A landscape with many valleys, sampled at points; each row gives a point and its height.
A ball rolls from a point to whichever of its 2 nearest points has the largest drop for the distance, and stops where none of them is lower. Distance is the straight distance between rows; heights are no part of it.
sozon h=484: [133 163 154 188 156 168 132 137 137 153 177 159  97 145 129 171 110 140
 179 126 105 133]
Kula h=260: [ 87 135 129  64 128  57  98  83 128 190 148  78 104  85 166  99 132 131
  47 146 166 154]
zufo h=196: [119  87 162  87  69 115  82 146 136 100 146 125 154  96 133  74 118  99
 183  83 127 102]
zofar h=479: [160 169 120 127 108 167 116  70 127 114 105  87 134 138 136 146 147 109
  87 105  92 160]
niked h=303: [ 93 103 104 150 176 110 119 176 153 151 180 199  78  99 138 128 126 137
 135 120 169 112]
rez h=340: [135 143  99 164 193 135 155 157 152 128 122 171 118 137 115 149 132 137
 138 134 127 131]
Ragot h=332: [143 137 153 138 149 149 143 168 131 119 153 139 135 151 106 108 126 126
 192 156  87 115]
beb h=397: [175 192 112 137 191 165 145 136 169 102  98 149 173 133  96 117 154 145
 139 175  70 144]
Veniv h=364: [142 129 141 138 155 132 192 175 114 126 113 131 156 175  89 104 124 138
 199 174 110 105]
Zamub h=222: [ 84 125 103 105 171  66 116 137 129 178 191 149  88  87 164 126 116 153
  60 162 165 154]
Zere h=391: [123  92  78  76 135  77 145 188 160  92 113 150 143  92 122  64 137 119
 101 135 152 132]
Sor h=459: [112 141 136 130 165 112 149 180 112 142 236 160  96 140 143 130 108 143
 147 162  98 143]
kadoz h=392: [148  97 150 112 115 118 166 164 116  85  83 110 169 162  89  77 134 129
 188 162 104  97]
feda h=245: [110 100  90  75 116  81  84 134 179 135 170 127 111  48 153  76 139 106
  95 105 170 149]
lafe h=278: [124 156  79 126 140 157 106  69 163 123  81 122  96 106 141 133 164 106
  59  78 163 129]
Tola h=246: [113 108  80 103 163  74 167 183 126 124 156 158 114 114 136  98 127 147
  95 162 147 146]
Bal h=168: [117  58 144 137  92 120 144 146  89 117  80 124 136 148 107 106 115 124
 185 107 166  84]
Peti h=442: [129 149 137 146 174 174  72 160 175 110 132 176 139 107 108 125 152 136
 190 106 118  95]
Nefa h=630: [173 168 140 161 135 164 184  98 111 134  85 101 148 171 105 168 119 142
 145 150 100 156]
gofi h=396: [131 120  78  82 147 103 117 166 178  88 129 149 142  81 128  76 144 109
  90 118 129 148]
gure h=362: [165 151 177 143  81 180 114  91 104 119 119  90 152 144 112 144 119 121
 168 125  67 146]
mopo h=451: [145 179 145 165 179 193  84 147 179 126 143 171 142 117 100 144 154 145
 188 127 100 110]
Tunem h=559: [164 177 160 171 129 170 150  99 112 142 152 115 123 154 127 187 106 138
 138 139  79 163]
labal h=377: [157 147 138 135 150 148 185 162 144 106  80 135 183 170  76  96 137 145
 188 190  90 102]
sagin h=241: [116 104 123 106  89  98 154  91  78 150  75  72 136 157 141 133 118 130
  77 137 162 114]
lib h=271: [127 112  80  92 150  69 187 158 100 121 113 126 141 129 131 108 122 145
  62 179 138 149]
pimi h=388: [134 169 123 177 144 167 108  94 152 145 143 143  92 112 146 188 134 125
  95  96 133 144]
lev h=249: [128  99 146 155 102 160 123 108 121 121  86 113 124 140 121 150 124 118
 161  91 154 102]
mes h=466: [125 124 166 133  84 135 133 102  86 139 163  94 126 151 141 162  94 124
 141 139 106 141]
Vorob h=333: [141 144 139 140 149 158 105 145 152 110 140 151 136 123 116 127 137 123
 157 120  98 128]
rirab h=115: [119  66 169 117  69 128 126 135  94 115 110 100 144 142 128 107 111 113
 182 109 139  92]
pufa h=373: [122  96 105 158 157 111 173 171 111 144  91 164 124 156 100 132 125 143
 176 130 163  91]
Sefo h=289: [ 78  71 129 113 121  86  99 153 127 163 196 168  83  89 154 109 114 143
 138 126 184 107]
Kor h=403: [118 141 140 100  90 111  79  86 122 149 213 116 116  89 177 137 106 109
 102 125  98 163]
rubo h=645: [139 132 181 184 109 181 132 121 115 145 126 127 119 156 111 170 107 139
 206 105 129 111]
viz h=381: [136  95  96  90 133  93 148 175 158  65  49 136 170 119  94  71 157 117
 115 126 149 113]
mina h=312: [125 113 140 136 142 135 136 169 135 113 152 144 124 134 114 116 120 126
 170 131 118 110]
fasan h=374: [163 173 142 184 139 188 125  96 153 131  84 128 133 144 109 171 132 131
 155 103 127 140]
dalig h=341: [113 113 161 165 107 172  72 115 144 133 144 149 101 107 130 150 124 112
 179  67 149  96]
Tele h=317: [110  96 141 144 153 116 176 199 106 139 156 156 117 179 100 104 128 144
 211 148 134  84]
papo h=320: [134 136 109 143 146 111 192 136  90 137 111 117 133 166 126 157 111 151
 106 168 122 146]
fir h=149: [121 109  84  83 116  97 107 116 154 126 120 113 121  84 148  97 148 102
  73 105 161 142]
reve h=419: [114 129 122 114 139 105 133 143 113 133 184 138 107 123 155 139 105 133
 107 156 117 151]
vavi h=495: [105 105  99 145 158 106 127 129 123 156 131 162  92 117 141 151 130 141
  96 124 179 114]
Pepif h=348: [154 166 132 143 146 170  83 116 159 107 134 151 136 112 123 141 148 119
 135 103  90 146]
togar h=646: [170 159 131 157 153 157 195 126 127 123  88 123 153 174  91 148 124 140
 162 172  88 148]
godoz h=344: [124 112 126 166 131 133 152 126 107 149 105 138 112 149 119 169 111 142
 139 122 153 115]
pomob h=253: [114 140  88 127 138 107 157  86 107 154  75  96 114 147 138 144 133 142
  37 131 168 124]
Gavag h=389: [121 111 149 125  71 160  64  74 137 125 119 108 117 105 139 130 132  89
 143  57 144 106]
buva h=375: [134 135 142 185 131 149 172 122 103 162 110 136 118 164 115 186 116 158
 165 125 154 123]
riso h=421: [151 173 147 190 156 170 183 119 125 162 114 142 125 163 113 199 112 148
 166 138 124 146]
Luker h=502: [143 150 139 139 109 157 115  88 119 123 130 103 122 131 135 154 128 111
 115 108 109 146]
memif h=212: [104 151 104 168 167 122 121 107 138 170 138 154  74 111 151 182 126 137
  63 127 165 138]
dom h=283: [114 159 111 112 134 112 138  78 108 159 106  88 113 136 149 151 127 134
  33 139 150 143]
nolis h=286: [129 129  96 141 143 113 173 113 103 143  92 114 123 157 135 163 122 144
  74 149 148 140]
Somis h=372: [ 95 133 149 100 106  93  73  93 133 175 221 121  94  85 182 135 106 119
  94 135 134 152]
res h=270: [103  97 115 174 126 140 107  92 119 170  94 149  85 120 137 162 136 135
 114  85 212  89]
bovi h=514: [139 158 161 151 141 150 125 144 117 136 219 147 104 138 136 147 111 133
 165 143  69 154]
zenos h=254: [112  74 108  62  72  71 101 135 151 113 120 106 142  74 141  60 140  94
 123 100 164 124]
Boz h=298: [113 104 107 165 144 143 113 119 144 140  92 160 103 116 131 152 135 124
 129  84 181 104]
Lavuz h=211: [120  68 143 155  77 137 135 112 100 129  73 112 132 150 114 138 123 119
 164  92 174  91]
Peke h=350: [ 99 155 136  84 118  86 110  66 105 181 137  63 119 127 161 128 113 134
  29 155 135 155]
lozeg h=243: [132 115  83 111 122 126 147  94 131 111  41 106 130 129 128 110 163 111
  70  99 173 112]
Lozis h=197: [114 149 140 179 115 143 125  78 113 185 110 101  96 144 148 197 116 148
  80 111 171 125]
bub h=135: [156 178  79 120 161 148 122  97 164 102 102 133 122 116 132 132 166 114
  53 113 106 165]
tomav h=248: [104  70 135 113 116 100 150 177 101 118 153 145 124 140 125  93 113 133
 171 139 147  96]
mir h=420: [126 127 137 175 152 184 100 128 165 129  73 160 128 126  99 152 146 135
 189  79 164  81]
mibul h=664: [147 134 162 158 128 175 144 140 134 124  83 129 152 162  87 128 126 140
 211 136 111  91]
zab h=656: [141 147 169 181 139 180 130 132 138 138 129 144 126 156  99 145 128 134
 214 122 116 107]
Guzo h=428: [172 160 158 135  93 165 146  85  92 116 123  79 151 158 122 154 119 126
 128 141  67 163]
dis h=281: [102  63 148 115  79  92 139 118  69 161 116 103 130 158 135 127 102 147
 129 137 169  96]
ran h=165: [152 152  81  98 148 127 140 108 150  91  93 112 138 121 133 117 156 107
  58 124 104 167]
Gatud h=681: [137 120 123 146 112 136 173 114 101 124  66  97 145 164 110 153 123 134
 134 137 137 124]
tel h=258: [121 113  82 120 169  75 181 163 106 137 133 145 123 136 129 128 115 147
  82 175 139 138]
Megug h=402: [129 127  86  74 126 104  79 154 197  81 120 145 150  66 135  65 165  99
 100  87 129 146]
fot h=323: [131 122 113 165 153 141 140 142 134 132 105 157 113 134 117 152 128 136
 146 115 149 116]
Dapu h=668: [147 121 132 148 140 146 173 139 127 120  58 127 158 167  90 126 133 138
 184 143 128 104]
gabul h=321: [119 172 153 143 110 137 100  76 114 160 189 105  96 122 172 184 107 121
  68 132 100 164]
Zadi h=485: [ 93  87 122 133 127 113 105 128 128 150 144 155  96 103 145 134 122 124
 128 112 179 112]
bize h=237: [121  93 111  78  95 104 109 139 152  94 120 121 144  92 135  75 132  96
 125 105 146 127]
bofi h=433: [140 164 111  94  94 136  69  65 155 112 145 105 135  89 153 102 155  86
  89  79  92 163]
fizit h=210: [134 157  89  93 139 120  71 123 172 109 185 146 129  63 152 102 142 101
  88 101  96 178]
kob h=407: [139 113 132  76 126  91 143 205 152  65 108 136 172 129  89  44 140 127
 164 159 103 108]
rovi h=371: [121 111 170 146  80 170  67  93 128 132 137 120 110 113 135 155 121 102
 165  64 137 105]
Vov h=186: [ 93 118  85 118 167  90 115 114 138 164 132 142  86  87 156 132 143 131
  47 139 191 133]
Nipud h=235: [ 99 104  90  91 153  60 137 158 124 149 175 140 110  96 151 107 118 146
  71 168 158 149]
Lukis h=404: [137 136 129 193 151 177 138 120 149 147  58 155 122 147 101 173 137 139
 175  89 175 103]
vodor h=290: [127 120 106  87 131  79 176 129  95 120 127  94 147 142 141 119 113 135
  62 180 124 156]
Vak h=494: [127 179  87 160 160 133 147  85 132 164 103 119  97 140 143 185 133 141
  30 130 153 147]
sife h=416: [135 164 102 108 122 145  65  82 177 112 136 125 117  76 150 111 167  87
  83  68 124 153]
fola h=304: [114 121 156 151 127 168  55 142 157 129 166 171 105 101 124 137 131 121
 194  72 136  95]
Bogu h=267: [111  68 132 111  77  91 151 117  70 133  84  86 145 150 129 121 112 132
 113 139 167 101]
tonon h=480: [142 156 160 124 113 146  96 128 111 124 219 130 121 119 139 133 111 114
 151 126  56 164]
nesak h=295: [139 162  81 153 168 172 104  97 178 115  84 148 112 115 125 153 165 108
  83  81 149 138]
Mido h=425: [109 133 159 171 125 124 152 139  91 167 185 139  95 166 144 173  92 158
 157 145 129 117]
Fum h=342: [140 108 173 105  78 150  83 129 128  86 105 104 170 124 106  89 134 112
 187 108  98 104]
fego h=250: [133 108 136  79  50 104 112  95 112 110 136  71 155 119 147  98 119  97
 118 115 108 134]
gase h=438: [114 129 133 123 143 117 124 161 131 129 216 156 104 117 144 126 110 124
 142 139 105 139]
raful h=313: [ 80  77 140 140 128 101 117 161 114 169 191 173  77 120 143 129 107 145
 156 122 177  97]
Leb h=353: [109  83 101 158 155  99 182 161  92 171 119 179 111 156 114 142 119 164
 155 127 176  88]
kov h=247: [160 162 137 113 154 161 101 157 165  78  96 144 184 119  92  87 167 148
 178 164  82 100]
paneg h=301: [170 142 156 133 109 181 110 104 145  92  49  99 177 141  97 115 158 129
 159 117 101 116]
ketib h=223: [124 118  67 120 145 110 164 105 118 126  52 117 121 135 124 129 153 130
  57 126 175 124]
dep h=456: [149 162 119  99  87 148 105  66 131 107 113  86 134 119 142 118 151  96
  86  89  92 162]
sesop h=198: [139 130  81 113 145 117 161 115 126 102  77 115 136 134 123 128 144 120
  69 136 133 147]
sozol h=384: [145 157 133 158 175 141 198 164 119 141 151 142 125 178 101 144 116 149
 172 184  91 138]
lugeb h=352: [129 146  75 152 208 133 138 158 177 117 123 185 110 110 120 145 145 130
 108 121 135 136]
Fafi h=724: [147 140 151 171  99 161 150  80 103 144  90  96 122 160 122 180 114 134
 133 118 139 128]
minal h=302: [101  70 142 132 103 105 134 134  86 157 133 137 112 140 139 131 106 146
 147 125 174  95]
beze h=84: [125 176 151 181 112 158 130  71 109 172 134 104 104 147 149 203 110 141
  85 113 138 145]
kevu h=351: [129 123 123  82  84 102 142  98  91 114 129  72 148 140 150 122 113 115
  78 148 110 152]
sab h=184: [117 155  88 169 165 144 117  89 157 157 108 152  81 107 147 176 150 127
  59 101 177 132]
suma h=263: [158 154 159 135 131 184 110 138 151 101  90 131 187 139  86 100 153 148
 196 161  89  92]
depev h=360: [137 102 178 119  97 148 119 146 117  95 110 115 155 141  97 101 124 119
 207 128 105  92]
lin h=201: [133 126  98  88  93 134 105  77 150  98  78  92 139 107 138  95 161  91
  90  78 139 126]
Keta h=285: [113 105 135 141 145 115 156 182 107 131 171 151 118 154 120 110 117 135
 183 146 127 104]
zage h=224: [132 107 156 103  98 108 168 150  79 106 150  98 149 153 127 113 101 124
 157 167  89 135]
suvu h=380: [100 130 122  80 118  77 129 102 103 158 152  85 126 118 165 122 111 132
  49 160 143 155]
narip h=334: [163 127 129 122 123 127 188 132 105  99  84  94 163 169 104 122 124 128
 136 166  91 139]
nume h=170: [107 122  84 100 138  94 119 104 137 136 117 117 107  88 155 113 146 115
  54 127 174 140]
Sib h=329: [ 92 105 123 153 159 107 128 173 124 160 205 191  77 128 140 135 113 147
 140 131 162 109]
duvev h=555: [134 148 160 157 104 166  70 103 135 137 182 136 107 106 146 167 123 111
 139  87  99 143]
pifeb h=378: [119 107 110 143 178 110 172 191 131 123 105 170 129 149  94 103 141 137
 176 143 146  93]
lugu h=449: [151 153 139 122 105 138 153  94  95 120 117  76 138 156 134 157 118 129
  89 147  88 164]
miz h=120: [130  89 127 115 107 121 128 127 116 100  98 114 144 131 123 113 131 115
 137 119 134 116]
gom h=481: [100 134 119 143 174  94 160 172 107 160 212 165  91 145 145 147  97 157
 119 170 130 135]
Tudu h=382: [134 106 180 118  91 141 122 147 107 107 151 108 144 145 116 104 108 114
 196 132  87 115]
Ratot h=155: [132  85 113 103 101  99 162 137 109  95  66 102 155 143 113  98 134 115
 117 130 144 113]
Vezur h=454: [135 172 119 193 167 146 179 122 126 165 118 148 107 156 128 196 114 154
 121 135 143 148]
Zik h=207: [140 110 143  72  67  95 122 125 108  96 163  87 158 117 146  91 112 101
 137 131  89 149]
mit h=296: [127 124 155  78  55 103 120  80  89 128 157  53 150 136 160 127 107 107
 100 128 106 145]
gukif h=418: [142 141 124  80 137 104 126 184 146  83 174 140 156 103 120  68 131 117
 129 148  73 155]
Domi h=225: [118 163 161 150 104 136 117  81 101 168 156 100 107 147 161 192  99 142
  78 134 124 150]
fer h=529: [146 148 166 153  79 177  87  75 119 133 148 103 118 129 137 171 120 113
 141  93  95 143]
rine h=510: [ 83  82 137  97 118  62 139 151  84 171 172 127 118 131 149 111  97 161
 103 168 160 119]
Begos h=624: [123 126 182 168  98 158 121 117 107 152 164 128 100 148 132 178 101 135
 174 109 121 120]
sidip h=376: [140 114 108 109 155 123 123 170 164  75  57 146 165 120  94  82 163 124
 138 121 135 104]
Kofik h=346: [131 118 146 164 144 136 190 169 113 145 119 153 136 186  87 120 124 144
 219 156 130  93]
rimo h=673: [138  94 129 140 117 117 186 147  89 124  72 117 152 167 102 122 118 140
 162 147 135 103]
fugu h=280: [111 112 100 135 181 119 127 178 153 123 153 188 103 104 131 118 133 130
 132 123 150 121]
fon h=83: [134 103 116 124 127 138 117 134 145 103  79 133 144 126 107 119 145 116
 143 106 143 109]
Zevan h=412: [145 125 128  73 130 107 124 189 155  67 128 133 171 107 104  57 144 120
 153 148  84 132]
zezig h=158: [150 178  79 114 170 149  91 106 180 104 131 149 123  88 142 117 164 103
  59 100 101 175]
dak h=408: [137 143  81  89 133 129  75 111 185  96 123 136 130  71 145  90 164  90
  82  77 136 154]
Gimad h=299: [129 126 150 124 128 117 166 147  79 124 169 114 129 163 131 141  98 141
 145 167  91 144]
riki h=229: [120  97 142 100  97 132  62 140 156 102 143 137 142  83 129  88 133  96
 174  76 134 106]
mege h=431: [151 141 139  90 118 118 131 160 121  91 182 118 154 121 128  87 125 117
 144 149  53 155]
kogo h=386: [169 175 129 137 168 161 162 139 155  97  81 136 192 156  83 102 149 143
 163 195  66 124]
Govob h=183: [144 182  96 116 149 140  75  98 168 116 172 143 115  81 152 131 155  99
  69 103  92 184]
Lur h=365: [146 174 123 157 142 181  92  97 166 120 120 140 115 115 130 162 148 114
 108  90 108 146]
volo h=240: [102 130 126 180 126 136 112  82 121 188 109 131  85 130 147 178 127 145
  88 103 195 107]
bod h=393: [154 163 137 188 151 186 158 114 150 150  55 141 138 153  89 173 138 146
 180 113 151 120]
ped h=343: [ 87 133 159 134 122 104  93 112 116 179 210 143  85 108 177 159  95 138
  98 141 136 144]
Veb h=711: [136 137 139 145  90 152 143  71  94 137  76  72 121 164 132 167 127 124
  99 108 147 124]
gosu h=269: [145 139 142  91 122 136  81 151 155  83 134 132 169  99 117  82 151 115
 153 116  75 134]
vesif h=476: [134 174  99 176 166 137 170 104 119 162 103 136 108 152 137 200 119 150
  76 138 144 156]
kisuk h=159: [113  74 160 100  74 109 108 143 117 103 134 109 146 119 130  91 109 105
 176 108 132 103]
Loned h=400: [101 121 124 115 131  85 136 121 100 159 162 119 115 130 158 142 100 150
  76 161 141 147]
ded h=315: [159 145 180 158  93 197  94  91 123 119 106 100 152 136 105 142 133 125
 182 102  96 123]
Febe h=370: [136 130 121 127 170 143 126 173 168  92  69 155 165 132  88  99 158 139
 179 138 127  86]
mikub h=268: [110 102 156 121 114 148  52 144 165 116 169 158 120  91 135 110 128 104
 189  73 133 100]
pevo h=284: [164 151 146 140 131 189 123 115 159  99  43 125 188 147  85 117 155 145
 184 140 110  98]
savi h=259: [ 93  77 103  78 100  72  85 123 158 148 151 127 108  59 163  87 131 115
 114 115 190 125]
piz h=282: [144 115 166 146  91 176  90 108 128 113  95 110 148 137 111 133 129 113
 184  89 124 104]
pir h=219: [ 97  61 124  91  93  74 139 172 103 130 153 134 124 113 134  80 110 131
 143 134 168 104]
mikuz h=504: [108 129  94 153 173 104 158 143 121 158 147 168  97 131 142 162 118 153
  97 141 155 133]
Fenaz h=306: [160 130 139 107 118 137 154 141 117  86 101 104 176 148 103  93 130 122
 148 160  72 141]
bibe h=497: [115 144 107 148 177  99 168 147 104 159 178 152 102 147 144 167 102 161
  89 171 127 151]
vobev h=395: [136 134 136 103  97 109 160 100  76 130 129  64 149 161 142 146  98 133
  71 167 101 160]
famo h=236: [ 83 122 112  82 148  58 101 115 128 186 172 120  97  81 165 114 129 148
  54 153 171 158]
gode h=272: [ 91 145 143 147 160  92 125 118 112 197 180 141  93 129 163 172 101 157
  58 157 147 148]
foral h=471: [ 90 108 151 157 136 101 161 164  83 169 203 158  89 165 141 149 101 163
 164 157 144 107]
lom h=199: [110  87 134  74  85  77 130 165 116 117 179 123 133 109 141  74 103 113
 147 137 132 133]
dev h=175: [124 118  99  83  89 113  91  90 168 108 110 101 129  85 143  77 155  88
  93  78 155 130]
tivos h=349: [167 167 157 167 114 206  97  80 144 123  86 109 140 140 106 161 146 123
 157  86 106 137]
Zugo h=469: [110  99 145 142 104 130 109 107 118 141 148 130 105 123 142 154 112 121
 140 107 148 110]
nele h=417: [135 111 186 126  78 144 131 125  85 124 158  96 136 152 131 135  98 121
 180 133  86 130]
gurip h=379: [147  98 169 118  89 141 147 143 108  92  87  93 169 159  92  99 127 124
 191 146  97 104]
Vesi h=252: [167 149 144  82 111 136 102 144 146  67  87 114 205 121  92  64 158 125
 161 162  64 123]
Tepar h=357: [135 155  80 137 217 136 115 175 192 102 112 190 136 102 110 124 161 139
 124 124 127 124]
ninog h=387: [129  86  95  81 117  74 152 187 144  78  85 128 160 115 109  57 141 118
 114 142 145 123]
bega h=169: [128  96  88  88 102  84 170 124 104 108  60  88 145 135 129  92 142 121
  69 140 160 122]
Sutom h=688: [162 127 128 135 113 150 159 101 122 104  50  87 153 165 108 135 141 122
 126 128 122 129]
vifol h=200: [133 110  94  99 110  97 177 105  85 122  57  79 152 156 120 121 131 139
  62 145 149 122]
kizi h=157: [124 102 151  82  85  96 143 153 103 100 175 104 144 128 139  85 103 113
 149 149  91 134]
vesa h=453: [144 162 133 104 132 123 108 146 131 108 213 136 135 107 138 109 114 112
 132 140  56 178]
gizug h=401: [134  98 140 104 132 108 157 190 128  89 102 136 162 140  95  67 135 129
 181 160 120  99]
sepo h=204: [ 82 130 112 133 172  87  98 113 137 191 165 149  74  93 163 152 127 149
  46 145 180 145]
zoden h=242: [ 97 157 117 172 169 106 136 117 122 195 150 157  84 134 157 190 109 167
  61 147 160 137]
roz h=601: [173 189 141 174 130 171 161  87 118 136 109  99 133 155 117 194 126 140
 116 129 101 167]
pafiz h=230: [122 123 100  87 123 105  71 126 180 121 185 146 116  56 153  91 136  97
  98  97 135 156]
duror h=316: [ 98 157 137 111 131  99 109  70 100 191 126  78 104 142 157 154 114 137
  24 150 159 135]
Losa h=366: [116 133 146 149 130 109 172 137  79 159 161 121 114 168 136 165  91 161
 131 165 114 132]
vitud h=322: [151 124 155 107  88 153 104 113 136  87  75 101 173 130 108 104 149 113
 161 103  96 116]
Vakem h=361: [140 157 113 147 169 120 209 151  97 140 136 131 135 179 120 157 105 156
 132 185  93 152]
bon h=694: [143 116 124 119  95 157 136  88 127  95  52  89 143 142 116 128 149 112
 116  94 132 119]
Vopa h=305: [100 153 140 130 149 101 111 117 119 172 210 137  94 117 173 166 100 140
  68 166 125 164]
Vapi h=596: [109 142 171 171 110 146 104 107 104 166 193 133  87 133 163 186  97 132
 141 117 126 129]
Lof h=273: [ 85  70 132  89  94  74  96 130 120 162 170 129 106  83 161 100 115 126
 122 127 181 116]
moto h=251: [157 156 147  87 106 150  52 144 147  72 129 131 196  95 112  69 174 133
 172 127  60 125]
Ramuk h=261: [129 138  82 130 132 147 127  77 147 123  47 120 106 124 127 125 166 106
  64  79 178 112]
gebeg h=385: [121 170 129 161 138 151 106  92 136 156 176 134  86 111 162 184 127 118
  77 115 118 155]
Kifo h=499: [ 87 102 148 132 122  82 141 143  78 174 189 134 109 145 152 145  93 163
 128 158 146 115]
golos h=226: [164 162 144  96 117 164  70 137 162  70  91 130 202 108 103  82 176 142
 164 149  67 111]
kuz h=279: [172 151 155 107 121 151 126 139 135  86 110 111 183 145  88  88 143 132
 170 183  51 131]
mitod h=369: [139 135 109 136 200 124 169 197 156 113 100 176 148 151  88 101 146 139
 171 160 117 101]
nagi h=701: [133 135 126 127  81 164 127  62 114 124  61  71 122 150 131 138 145 113
  96  84 155 112]
bemo h=255: [134 118 119  90 116 120 100 142 151  92 137 126 152  93 130  87 139 104
 127 109 106 137]
ged h=452: [121 111 142 128 108 131 101 120 129 117 164 130 121 108 143 135 121 111
 134 104 123 131]
vev h=220: [121  89 111  71  94  74 134 149 127 106 135 105 146 107 141  74 120 108
 113 133 132 137]
Meva h=572: [116 137 157 164 129 156  85 116 134 146 197 158  84 105 151 167 108 119
 143  98 123 137]
Vimo h=432: [128 133 146 105  96 126  94 107 123 125 187 116 121 103 151 123 112  99
 121 118 102 154]
Mam h=257: [114 109  79 106 174  79 159 214 156 108 153 176 121 112 115  74 136 136
 129 154 140 130]
dimo h=519: [150 190 153 185 150 168 152 126 122 154 173 140 107 148 127 190 108 143
 147 135  87 157]
Sosu h=356: [152 166 150 156 168 158 165 160 133 133 165 142 136 167 101 121 127 138
 187 174  76 135]
zula h=266: [ 96  64 115  80  75  81 104 116 130 139 116 107 122  86 148  81 132 107
 118 106 192 112]
zefin h=461: [151 178 143 182 177 183 114 138 163 135 148 170 117 129 111 158 132 139
 175 125  99 133]
gekor h=363: [138 139 103 135 197 139 139 176 176 101  84 175 151 123  99 112 160 138
 157 138 129 107]
Val h=265: [118 121  82 126 203 105 146 202 170 107 134 194 121 111 107  94 146 135
 131 136 141 124]
Teg h=327: [ 96  74 130 157 125 101 157 153  89 170 142 162 103 154 129 141 107 157
 159 125 173  85]
Bilib h=434: [126 123 136 149 160 170  91 152 170 113  94 166 136 119 103 127 155 132
 180  98 148  87]

Call two points neighbours if one is among the 2 nearest of the other. Go from one point of each pair to the other, from neighbour to neighbour, staying as low as possible. Name the highest point that can't be avoided.
fon and rirab: lugu
kizi and golos: gosu
beze and kizi: pimi
kizi and bub: zula
kizi and Zamub: Sib
fon and gekor: sidip

For each start below, name the point where the ball stops.
tonon: depev
Leb: fon
roz: rirab
mikuz: sab
raful: bub
Lukis: rirab
rubo: gekor
Veb: gekor
bofi: gekor
